Each row is a point on a tangle of strands that fork and nearly touch. The rows are in no order.
Points whose rows are less than 48.3 apart are linked; no others are. Some points are linked to none.
Q_776: [ 17  11 -18   0   3 -28 -32   5 -15   1  -5  -4 -13  17  -5   4   1  13
  13 -11   2  -8 -16]
Q_488: [ -6  18  -9  -3   9 -21 -11  -8  -4  27   7   3  -5   3  13   1  -1   8
  11   3  12   6   2]
Q_691: [ 12  23  -4   4  -4  -8 -21  18 -16 -11   5  -6  -2  14  -3   2  -4  12
  15  -8   6 -16 -16]
Q_56: [  4  -5  37 -10 -17  28   8  18   9  -2   4   7  15 -14  -9  -4   4   4
 -19   4   7  -1   8]
Q_384: [-11  15  25 -15  13   6   0  -3   0   9   6   5 -12 -15  15  16  -9   1
   6  13   4  -1   5]
Q_396: [  2  11  10 -13   9  16   3  -8  -2  18 -12  18  -9 -12   2  23 -22   7
   4  -2  -7   3   4]
Q_361: [-13   7  -2   5   2  -4  -6  16  -6 -11  15   1   6  13  -3 -12  13  -6
   9  13  16 -20   1]
Q_22: [ -5  -4  35  -9  -6  14 -11  32  -1 -19  11 -12  15   7  -9   7  -8  -1
 -12  10   2 -13   5]
Q_990: [ 18   9  -9  -5 -12   1 -13   1  -6  25   9   9   8  11  -2   8 -18  13
   1  -7  -3   9  -4]
Q_293: [  5  23  17   2 -10  -5  -4  22  -6  20  17  27  -2   1   5  24 -19   1
   6 -12  11 -19   3]
Q_926: [  7 -12 -39  10   7 -17   4 -23  -5  13 -13  11  -3   3  11   2  10  -7
   2  -9 -20  19  -5]
Q_740: [  0   2  16 -11   5  31   8   3   0  12   8  22   8   5  -6  -3  -8  -6
  -4   7  -3  -5  12]
Q_229: [  5  20  18  -8 -16  18   4  19   3  11  21  20  12  -3   6  16 -23  12
   2  -3   5  -4  -7]
Q_818: [  1   2  19   5  19 -11  -7  12 -27 -23  -8 -31 -26 -14   6  -3  -4   2
  -5  -1 -26  -5  -8]
Q_119: [ -4   7  24 -11  12  15  -2  28  -7 -11 -12 -14 -28  -9 -11   3 -22 -12
   7   9  -3 -15   5]
Q_878: [-28 -36  10  -1  -1  -1   7  -4  18 -19  -6 -18   7  -6  15  -2  13 -12
 -19  15  -1  -6  23]
Q_927: [  6   4  -5   6 -23  15  13 -10  -4   8  27  -1  33  12   1   6  -8  15
 -10  -8  -3  15  -4]
Q_336: [ 14  -6 -26  -2  16   1   9 -31   6  -1 -10   5  -3  -4  13   2  12  -4
  -1  -4 -25  13  -6]
Q_489: [ 11   5  -1   4 -21 -26 -29  15 -19  28  -8  14 -15   8 -15  18 -14   8
   1 -17  15  -5 -10]
Q_571: [ 18  10  -7  -1 -28   0 -20  22  -1  17   9  10   7  18  -7  13 -25  11
  10 -27  11   5  -7]
Q_877: [-10  12   3  -3  26 -11  -2   7 -29 -11   4  -6 -19  10  -4   5 -16  -2
  20   4  -4 -12   3]
Q_560: [ -2  29  35   0 -10  -8  -7  10 -12 -22   7 -13  -6 -12  10   7   0  15
  -7   3   2 -15 -15]
Q_703: [ 15   2 -17   3 -28 -14 -27  19  -1   5  19   0  11  24  -7   4  -7   4
   7 -20  15  -6 -11]
Q_285: [-15 -11  10   6   5  -4   3   9 -14 -43   3 -34  -9   3  -1 -16  14 -14
   7   7   3 -18   7]
Q_81: [ 11  12 -12  -3 -10  10  26 -12 -12  12  14  23  17  -5 -25  -3  16  -5
 -11 -13   0   3   3]
Q_177: [  4   5 -22   5  -4   8  35 -24  -3   7  10  15  13  -3 -13 -11  23 -15
   8  -6   1  -1  11]
Q_59: [ -2  -8  -7   8   6  19  16  -8   3  -5 -15  -6  26   2  11   0  13   7
 -22  19 -20  19  -4]
Q_734: [-19 -10   9  -4   6   9   9   3   8  -6  16  11   5  -1  -1 -16  12  -9
   9  16  26 -20  12]
Q_607: [ 10  20   7   7 -26 -27 -16  16 -12  35  10  25  -9  -2  -9  10 -13   7
   7 -13  25   1 -10]
Q_671: [-14  -6  -9   5   6  11  34 -33   4  -3   5  12   5  -8  -1  -7  18 -15
  -4   5   5   0  11]
Q_666: [ -5  -8   5  -1  34  -6 -10  16  -8 -27 -10 -30 -26  -8   6 -15  -2  -6
   1   5 -15   8  -8]
Q_375: [ 10  -1 -10  -9  19 -10 -28  -4  -1   0   1  -9  -8   9  20   1  -1  12
   4   3 -11   6 -16]
Q_705: [  1  -7   2  -1  -1  13  -2 -22  19  -9  -4  -2   7  -9   7  -7  14  -5
  -6   3  -5   5   2]
Q_989: [-28  -5  24  -1   7  -7  11   8   1 -13  -9 -27 -24 -20   2  -9   1  -1
  -3   7  13  -3  13]
Q_11: [-13 -17  -1   2  23  -1  -3  -1  18 -17 -23 -20  -7  -8  18 -10  12   2
  -5  11  -8   9   2]
Q_602: [ -4  -4  38  -3 -11  14   7   5  11   8  -3  -7   2 -22  -5  -5  10  -2
 -22   7   5   0  14]
Q_952: [  9  -1  13   0 -19  15  -6  15  15  -7   8   6  22  10  -3 -14   0  17
  -6   0  10   9 -15]
Q_733: [ 12   1 -22   7 -10  -5  14 -23 -24  28 -13  14  -6  -9 -38   3  11 -19
  -9 -23   4   8   0]
Q_110: [ -8  12  -7  -1  17 -15 -10   7 -17   7   8  -6 -11   7   5  13  -6   5
  21  15   5  -6  -1]
Q_332: [-19 -25 -15   9  10  -6  12 -21  20 -13   4  -6   0  -2  26   1 -10 -17
  11  11  -6  -2  12]
Q_131: [-13  14  39  -6 -17  -4  -1  41 -11  -9  -8 -25  -2 -10  -4   9 -10  20
 -24  -5   4  -3   1]
Q_452: [  6  16  12 -10   1 -10  -6   3  -2   1  11  19 -20  -1   0   5  -2  -7
  23  -6  15 -25   2]
Q_911: [  6  -3  18 -10  -4   5   0 -10  10   6   8  24 -18  -5 -12   3  -7 -12
  14 -18   5 -18  11]
Q_99: [  4  16  -7  14 -17 -19  -9  10   0  30  17  15   4   4  -6  -3   5  12
   9 -13  31   6  -3]
Q_883: [-11   5  10   6   2   0  -6  18 -16 -32   9 -12  -4  12  -7 -11  11  -3
   4  10   1 -25   0]
Q_844: [  5  -2  11  -4 -18  16  -5   5  15  -5   2 -19  18   2   6 -11  -4  29
 -22   3   4  21 -18]
Q_244: [ 11  -3 -43  17  -9 -22   6 -16 -13  17 -11   1   0  -1  -5  10  21 -15
 -12  -9 -13  22   0]
Q_476: [ 21   7  -7   3 -15   8  -2  -6 -12  42 -14  28 -11   1 -30   9 -17   2
  -5 -17  -1   5  -3]
Q_826: [-19 -18  30 -12  -4   4   2  -6  16  -9   0 -14  13 -11  11  -1  12  -4
 -26  14   3   0  15]
Q_928: [ -5  -5   3  -1  26  -9 -12  11   5 -12 -14 -26 -21 -17  19  -8   3   9
  -7  12 -14  16  -7]
Q_184: [  2   3 -41  16 -14  -9 -10   7  11  11   0  13  15  13   6   3  23  -9
   8   0  -1   2   8]
Q_129: [-22   5  27   1  -9   6   5  31   1 -10  -4 -20   5 -10  -5 -18   9  10
 -17  17  21  -7   1]
Q_393: [  3  13   6 -12   9 -11 -24  -3   0  -2  14 -12   2  -2  20   4  -2  18
  -8   4  -5   0 -11]
Q_17: [ 12  -6  -3  -5   2  23  28 -35   2   7   0  16 -12  -7 -22  -9 -13 -17
  13  -8  -3   1   3]
Q_137: [  3  11  11 -10 -12   9  -8   9   0   5  18   1  17  15   8  17 -26  20
  -1   5   1   4  -8]
Q_241: [ 15   6  -6   0 -15  -7 -16  15  -1 -14  17  -4  11  22   8  -9   0  19
  12  -7  17 -12 -14]
Q_768: [ 11  -7   6  -9   5  -3  -2 -27   4   9  -2  17 -23  -9  -5   9 -18 -12
  16 -14   8  -7   5]
Q_391: [-13 -19 -39  17   0  -9  28 -24   8   6   1   9   3   3   4   8   4 -21
  17   0 -10   8  13]
Q_592: [  8   2  -5  -5   3  12  12 -30  -5  16   4  15   3   0 -18  10  -8  -9
   3 -13 -18   2   7]
Q_178: [-31  -7  27   3  -9 -11   7  20  -5 -16  -7 -27  -3 -19  -8 -19  10  -4
 -10   7  20 -14  19]
Q_319: [  0  12  30  -2  11  -7  -8   5 -19 -30   0 -21 -25 -13   6   2  -4  -8
   6   0 -13 -16   4]
Q_568: [ -7 -24 -35  12   8  -7  21 -17  25  -8  -3  11  -5  -2  12  -3 -13 -16
  25  10  -4   9   7]
Q_521: [ 14  -4 -31  14 -15 -32 -14 -27  -5  28  -3   0   3   1   6  12  21 -16
 -10 -10   3  11   2]
Q_524: [ -7   4  32  -6  -4  -3  -7  35 -11 -23   0 -34   2  -7  -8   4 -10   7
 -23   6  -6  -8   4]
Q_156: [  7 -21  -9  -9  35 -14 -14 -13   8 -17 -15  -5 -26  -5  14 -11  -4  -6
   9 -14 -10   4  -6]
Q_195: [-16   9   4  -7   7   6  -2  26  -5   1   7  -1  19  16   5  -4  -8  17
   0  26  13   4  -8]
Q_325: [-19   6  27  -2  -8   5  -3  18 -14  -5   2  -6  15   0  10  -3  -2  19
 -11  26  16   2  -8]
Q_838: [  1  -9  16  -7  -1  31  11   6   5   2  10  13  30  10 -11  -1   6  -4
 -14   5  -5  -5   8]
Q_24: [-18 -16 -19  13   6  14  28 -14  10 -11 -16   4  19   1  18   1  20  -4
 -18  21 -25  17   4]
Q_91: [ 12  -7 -30   9  -7  -7  21 -35  -1  14 -18  16 -11  -6 -24  -2   7 -15
   5 -24   0   3   1]
Q_211: [ 13   0 -15   9   5 -28 -33   4 -10  23 -17   1 -15  15  -8  11  -6   3
   0 -16   5  -3  -4]
Q_987: [  5   6 -22   6  -7 -16 -12 -22  -4  32  10   9   4  -1   9   5  12  -4
   6  -4   7  12   7]
Q_486: [ 14  14  -2   0 -24   8  20  -1 -11  18  25  19  24   7 -16   9  -3   0
 -13 -18  -4   9  -9]
Q_461: [ 12   6 -23  13 -12   2   3   3  14  14   7  20  21   8  -8 -14  20  -7
   3 -13   7  -2   6]
Q_367: [ 12  10 -40  14 -20  -7  28   4   0  -8  -6   4  26  14  -7  11  27   2
 -11  -4 -17  11 -20]
Q_147: [-13 -23   2   4  16   2   8 -13  20  -8  -9 -19 -22 -22  17 -18  -4  -3
   0   7  -2  19   7]
Q_865: [ -2 -13 -33  10  11  -7  -1   0  22  -7 -19   5 -13  12  15  -7  21  -9
  18   3  -2   2   3]
Q_574: [-15  -7 -19   8   6  10  36 -29   2 -19  -6   5  11  -3   5  -3  19 -10
  -6  17 -14   6   3]
Q_872: [ 12   3 -34   9 -15  -9  14 -19   1  -1   6   2  23   3   9   5  23  10
  -8  -9 -15   9 -11]
Q_868: [  1  18  31  -9   1  -4 -16   3  -3   0  10  -2  -2 -13  17  15  -2  10
  -2   9   0  -9  -6]
Q_572: [ -5  -2  20 -16  12  13  -9  15   5 -10   0 -12   0  -4  -6   2  -7  -9
  -2   5  -8 -12  10]
Q_469: [  8   4 -20   8 -16  -6   0 -17 -15  40 -17  16   0   8 -28   7  -2  -3
 -10 -17  -1  17  -3]
Q_63: [ -2  12   7  -5  14   4 -11  16 -16 -13  -6  -5 -24   8 -12   3 -19 -12
  21   2  -7 -22   3]
Q_991: [  9  -8 -22   1  29 -11 -23   2   5  -1 -23  -4 -16   4   8 -13  -1  10
  10  -2  -7   7 -20]
Q_642: [ 28   4   5 -12   1  18   0  -3  -1  22 -23  23  -9   4 -25   2 -13  -3
  -1 -16  -3  -3   2]
Q_209: [ 20   2  -7  -7   2   0 -17 -10   3  19 -13  16   4  10 -10   3  -8   9
   7  -8  -3   5  -9]
Q_609: [ -2 -17   9  -5  15   4  -1   5   8 -21  -7 -20 -28  -5  -9 -13 -21 -15
  21  -3   3  -7  10]
Q_218: [  6   2 -20   7 -18   4  16 -19  -6  -8  19  -1  35  17   6   3  12  13
 -16   1 -14  12 -17]
Q_936: [-27 -31  -2   0  12   3  16 -15  12 -23  -1  -8   8  -6  15   1   6 -12
   0  23  -5   0  13]
Q_617: [  9  23  11  -1  -3  -9  -9  22 -21  -2   8  21 -13  -3 -11  18  -6  -9
  19  -9   5 -29  -2]
Q_830: [-13 -10  21 -10  11   7   7  -4  15  -6 -14 -20 -24 -30   1 -11  -9  -2
  -1   8   5  11  13]
Q_55: [  8   4   9 -15  11  32  14 -13  -4  20   3  12   2  -4  -9  16 -13  -9
  -4   0 -13   2  11]
Q_784: [ -2 -18 -22  13  14   8   2  -2  28 -16 -22  -4  -7  -2  16  -8  14  -7
   6   5 -18   7   1]
Q_62: [ 14   0 -10   7 -17  10  -3  10  10   5  10  15  26  21 -10 -20   8  11
   2 -11  14   3 -12]
Q_28: [-26 -25  20  -7  -6  -8   5  27  10 -12 -17 -24   5  -8  -6 -15  16  -8
 -30  -1  13  -7  16]
Q_402: [ -2  -9  10 -10  18   0  -3 -28   5  -1   3   0 -22 -10   4   4 -22 -10
  17   3  -6   2   3]
Q_669: [-7  1 -7 -2  7 16  4  6  2  8 -2  3 25  9  6  0 -4 14 -8 20 -6 20  0]
Q_961: [  1  17  19  -1 -14  -2 -10  16  -5 -23   6 -25   0   3  11  -4  -9  31
  -9   3   6  -1 -22]
Q_701: [  3   3  24   1  -4   0 -18  18   6 -15  -5 -31  10  -8   8  -8  -2  25
 -14   4   2  12 -13]
Q_908: [-11 -16   1   1   6  16  24 -20  15  -6  13  12   1  -3   2 -13   7 -17
  12  10  17 -11  17]
Q_861: [  3 -21 -13  -2  20  -1   6 -41  10   1  -5   3 -14  -7   6   2 -11 -10
  11 -11 -16  10   3]
Q_721: [  2  -3 -28  14   8 -10 -11  13  18  -7 -12   5   8  21   6 -10  14   1
  12   8  -3   0  -5]

A fork is a point with three links. Follow the links from the first point to the second and name the forks in between, in order.
Q_396 / Q_391 -> Q_55
Q_818 / Q_671 -> Q_11 Q_178
Q_91 / Q_452 -> Q_990
Q_952 / Q_156 -> Q_868
Q_826 / Q_184 -> Q_55 Q_868
Q_24 / Q_62 -> Q_178 Q_11
Q_701 / Q_838 -> Q_868 Q_55
Q_461 / Q_908 -> Q_11 Q_178 Q_671
Q_734 / Q_865 -> Q_671 Q_178 Q_11
Q_361 / Q_11 -> Q_671 Q_178

Follow the links from the first point to the second, and from the first to the third. Name the last point that the two ways share.
Q_393 / Q_319 / Q_59 -> Q_11
Q_241 / Q_521 / Q_733 -> Q_990
Q_776 / Q_110 / Q_733 -> Q_990
Q_991 / Q_989 / Q_568 -> Q_868
Q_818 / Q_184 / Q_734 -> Q_11
Q_375 / Q_319 / Q_17 -> Q_868
Q_17 / Q_147 / Q_878 -> Q_55

A fork is a point with three links, a tip a point with one. Leave the first point through the second and follow the links. Name the first fork or tip that comes.
Q_865 / Q_721 -> Q_868
Q_861 / Q_336 -> Q_131
Q_110 / Q_488 -> Q_990
Q_568 / Q_332 -> Q_55
Q_129 / Q_325 -> Q_671
Q_571 / Q_703 -> Q_99
Q_55 / Q_740 -> Q_391
